Each row is a point on a tangle of strands that fork, close into loops and nearly touch. The rows are in no order.
In the rows, 128 means zero.
Points whose rows are less than 42.9 apart are linked; no others are. Some points are linked to none.
Q_374: [132  80 136 103 164 114 120  75 163  96 128 141]
Q_46: [ 79 117 117  80 171 132 125 106 136 140 167 124]
Q_2: [156 100 167 135 144  95 115 134 154 119 106 133]
Q_439: [177 133 118 207  70 149 161 126 113 102  95 145]
Q_91: [179 143 115 206  72 149 171 143 106 100  92 120]
Q_345: [146  98 154 142 138 107 115 101 157 103 117 157]
Q_340: [ 68 116 107  50 159 123  95 105 154 153 166 110]
Q_26: [114 158 125 109  93 121  97 197  98 181 102 109]
Q_845: [136 154 118 149  96 120 150 201  91 174  94 116]
Q_5: [126 196  77 186  85 166 191 141 107 111 138  94]
Q_986: [130  99 141 153 132 132 127  76 136  91 127 168]
Q_59: [ 68 131 115  69 134 137  90 113 124 150 169 108]
Q_737: [163 173  99 194  87 156 190 154 103 104 110 101]
Q_116: [134 157 118 139 106 130 138 190  98 171 113 123]
Q_864: [125 160 110 142  81 113 136 208  89 182  86 109]
Q_557: [103 100 129 114 163 149 147  90 112 108 159 127]
Q_649: [153 123 144 143 133 136 138 126 104 114 132 137]
Q_823: [165 144  98 196  78 166 181 103 105  81 120 122]
Q_237: [173 160 106 200  82 155 184 148 103  98 101 106]
Q_73: [123 126 130  73 177 100 113 143 161 157 142 123]
Q_201: [145 100 162 191 126  97 134 117 167 126 102 184]
Q_960: [170 138 105 203  72 160 169 108 111  87 109 138]
Q_442: [155 102 160 117 157  96 116 130 157 119 115 128]
Q_210: [156 113 145 172 108 136 132 107 119 103 118 161]
Q_760: [151 106 159 205 108 109 139 125 145 125  99 184]
Q_985: [ 62 121 113  59 146 133  92 107 137 149 169 107]
Q_504: [ 99 146 130  66 148 109  83 150 149 165 142 115]
Q_378: [146 101 153 130 146 113 118 101 148  99 124 146]
Q_756: [142 115 137 141 133 146 142 100 103 101 140 141]
Q_118: [149  97 161 150 134  94 112 116 168 117 105 153]
Q_157: [162 120 148 159 119 134 134 127 110 112 120 142]
Q_303: [ 86 127 113  42 159 111  84 119 162 159 156 110]
Q_464: [123  77 130  84 179 121 128  76 158 104 139 128]
Q_136: [126 113 130 128 146 150 148  97 100 108 152 133]
Q_314: [ 85 146 119  74 122 138  85 126 115 155 161 109]
Q_713: [125 114 137  96 174 117 129 112 138 120 149 128]
Q_31: [111 156 132  97 101 121  84 191 103 178 109 106]
Q_622: [107 152 129  95 140 124 105 151 126 162 145 128]
Q_27: [150 109 153  99 170  96 120 138 156 132 123 122]
Q_539: [124 153 132 124 120 124 121 183 107 172 121 127]
Q_272: [117 157 121 124  90 114 112 204  94 184  94 111]
Q_503: [158 111 155 187 103 123 129 123 129 114 105 168]
Q_125: [120 173  97 110  76 156 108 158  98 161 134  96]
Q_690: [ 93 149 125  77 139 122  89 139 133 159 151 120]
Q_926: [146 187  87 184  88 159 188 156 106 117 122 100]
Q_322: [121  89 137 150 143 123 128  67 158  91 124 178]
Q_888: [143 108 144 160 122 133 127  90 127  95 125 165]
Q_55: [115 154 134 107 135 122 110 167 121 166 134 129]
Q_82: [ 99 134 119  48 158 104  82 135 163 166 146 113]
Q_999: [ 99  86 132 105 174 147 143  80 129 104 155 123]
Q_584: [132 181  78 187  91 169 200 126 101  98 142  97]
Q_288: [109 157 137  81 108 121  70 187 107 173 115  96]
Q_261: [101  77 130  93 181 139 138  76 143 103 151 122]
Q_84: [148 166  85 188  90 169 197 118  99  90 134 100]
Q_527: [104 152 143  62 123 111  59 181 125 171 117  90]
Q_52: [141 116 143  83 178  91 117 151 162 152 129 121]
Q_426: [121 125 133  84 177 110 124 127 146 138 149 126]
Q_954: [113  86 134 139 143 157 141  68 114  88 143 142]
Q_409: [137 107 147 114 162 119 126 102 136 103 137 135]
Q_641: [102 148 136  65 138 103  71 170 147 171 126 106]
Q_583: [127  82 135 125 153 114 119  68 169  93 123 162]
Q_336: [143 100 153 181 130 103 130 105 167 115 112 189]
Q_396: [150 147  89 185  89 173 192 101  98  85 134 111]

A piece is all that can be reached along the links. How many separate loops has the piece of each point below (a circle has one, a figure eight two, a Y none), and how many tips (points with one link)?
Q_288 => loops 2, tips 0
Q_261 => loops 1, tips 1
Q_737 => loops 1, tips 0
Q_378 => loops 1, tips 0

How many points has the smallest loop of links through each point below? Write - if it is on no loop.
Q_583 => 14
Q_713 => 11
Q_584 => 11
Q_622 => 14
Q_340 => 8

Name the points in between on the shortest way along the links from the first point to the second, in order.
Q_737 / Q_960 => Q_237, Q_91, Q_439
Q_52 / Q_345 => Q_27, Q_442, Q_2, Q_118
Q_760 / Q_756 => Q_503, Q_210, Q_157, Q_649
Q_864 / Q_622 => Q_845, Q_116, Q_539, Q_55
Q_322 / Q_760 => Q_986, Q_888, Q_210, Q_503
Q_999 / Q_157 => Q_557, Q_136, Q_756, Q_649
